Each row is a point on a landscape with many valleys, with its height.
A ball rolls from a point to whichever of its 6 nearest points has the largest drop for the distance, and stops where none of them is lower. Distance is the straight distance between rows; heights are no part of it.
Z_273: [125 131 152  91 132 171 143 105]  h=4.24
Z_450: [198  80  69  68 106 177 117  91]  h=0.53
Z_348: [ 74 142 125 169  96 135 142 179]  h=2.92
Z_141: [175  96 117  89 138  99 122 102]  h=3.42
Z_816: [122  89  94 141  87  58 100 155]  h=1.17
Z_947: [ 93 144 133 172 121 126 127 168]  h=1.65
Z_712: [162 150 147 132 185 120 134 107]  h=3.19
Z_320: [ 97 148 142 160 135 129 124 142]  h=1.07
Z_420: [201 101 118  93 164 126 113 107]  h=3.11
Z_625: [114  99 119 110 114  89 113 117]  h=1.84
Z_468: [129  96 117  80  94  99 111  96]  h=1.89
Z_572: [144 166 170 128 177 195 150 119]  h=2.02
Z_656: [ 92 117 136 115  90 118 123 135]  h=1.73
Z_16: [168 138 148 103 167 175 145 109]  h=0.70
Z_74: [123 178 136 163 183 130 132 127]  h=2.76
Z_543: [118 197  99 203 145 108 142 180]  h=2.45
Z_669: [ 77 162 129 186  92 162 161 191]  h=3.79
Z_822: [181  88 101  68  87 153 123  78]  h=2.11
Z_347: [114 166 133 165 159 127 131 131]  h=1.08
Z_136: [101 122 160 106 117 160 129 113]  h=2.12
Z_941: [ 75  89 115 115  51 107 111 146]  h=1.80
Z_568: [ 90 169 118 192 103 140 155 188]  h=3.25
Z_266: [128 159 159 139 163 138 140 122]  h=0.42
Z_596: [139  91 124 117 124  81 108 109]  h=1.22
Z_206: [122 117 143 118 128 123 128 105]  h=2.97
Z_281: [107 157 122 184 146 103 138 155]  h=1.30
Z_180: [126 173  91 201 137 102 145 175]  h=2.13
Z_773: [125 146 144 146 163 109 130 118]  h=0.50
Z_940: [124 124 115 156 129  77 114 149]  h=0.59
Z_394: [ 73 148 163 146 124 157 131 149]  h=1.43
Z_744: [126  85 109 102 102  69  91 111]  h=2.37
Z_679: [168 104 108  72 103 196 140  98]  h=5.07
Z_120: [218  84  81  71 134 147 112  97]  h=2.71
Z_62: [117 156  93 188 129  94 133 172]  h=0.90
Z_123: [166  99 107  75  80 187 132  83]  h=3.96
Z_342: [112  99 106 160  96  69 113 159]  h=0.33
Z_114: [126 135 152 120 147 136 125 113]  h=2.85
Z_361: [185  97 106  73 114 172 124 100]  h=5.78
Z_426: [174 152 140 135 198 121 142 100]  h=3.67
Z_214: [150 144 168  94 151 206 152 112]  h=4.73
Z_489: [ 88 140 160 119 129 151 135 130]  h=1.64
Z_135: [158 171 163 135 197 161 148 108]  h=2.56
Z_187: [ 99 149 114 186 109 115 133 178]  h=2.30
Z_677: [135 153 173 115 165 184 143 111]  h=2.22
Z_43: [ 72 106 127 115  73 133 109 142]  h=1.66
Z_390: [124 170 135 162 176 109 130 128]  h=1.11
Z_602: [166  87 103  64  92 183 132  93]  h=4.02
Z_381: [117 115 144  81 105 159 131 108]  h=2.96
Z_150: [ 92 121 119 158  92 110 117 157]  h=0.39
Z_374: [ 89  90 117 120  68  97 107 141]  h=1.32
Z_918: [100 169 116 189 131 118 139 164]  h=1.34
Z_355: [186 114 131 110 162 114 135 105]  h=2.65
Z_277: [123 120  96 183 105  84 128 177]  h=0.56
Z_427: [156 115 125  95 140 113 124 101]  h=3.31
Z_862: [104  88  94 143  87  71 112 164]  h=0.67
Z_57: [119 140 123 147 143  96 123 134]  h=0.76
Z_751: [155 107 133  82 115 151 133 102]  h=5.80
Z_56: [101 127 132 149 122 115 118 145]  h=1.63
Z_711: [110 184 107 199 125 124 157 187]  h=2.47
Z_782: [103 149 137 153 143 123 127 140]  h=0.96
Z_23: [135 156 165 137 179 162 148 117]  h=1.60
Z_803: [104 164 146 155 145 135 129 132]  h=1.06
Z_203: [ 81 174 154 167 142 151 133 144]  h=1.19
Z_502: [160 167 154 140 200 139 147 114]  h=4.31
Z_282: [135 100 122  94 108 115 117 102]  h=1.79
Z_613: [141  98 118  67  96 140 131  94]  h=1.93
Z_683: [193 112 126  90 149 159 133 119]  h=4.45
Z_405: [100  95 131  89  76 128 119 106]  h=2.01
Z_917: [107 107 119 139 104  81 107 141]  h=1.12
Z_225: [114 109 127 127 130  94 107 131]  h=1.48
Z_500: [193  91 110  80 127 143 124 101]  h=3.29
Z_241: [ 97 153 163 132 154 158 138 130]  h=1.31
Z_465: [141 114 123 126 141  83 110 111]  h=0.61
Z_650: [146 124 142  91 145 148 129 106]  h=6.32
Z_223: [117  87 111 125 107  70 104 132]  h=1.86
Z_12: [162 127 143 116 168 102 129 104]  h=0.60
Z_422: [ 73 124 147 128  93 144 126 145]  h=1.74

Two balls start at each pair of points below. Name the first point that both come to, or write -.
Z_465, Z_390 -> Z_773
Z_613, Z_355 -> Z_12
Z_187, Z_568 -> Z_62
Z_427, Z_625 -> Z_12
Z_223, Z_141 -> -
Z_374, Z_468 -> -

For each start below, name the point where the ball stops.
Z_711 -> Z_342
Z_225 -> Z_266
Z_947 -> Z_266
Z_543 -> Z_342
Z_381 -> Z_266
Z_281 -> Z_342
Z_426 -> Z_266
Z_123 -> Z_450
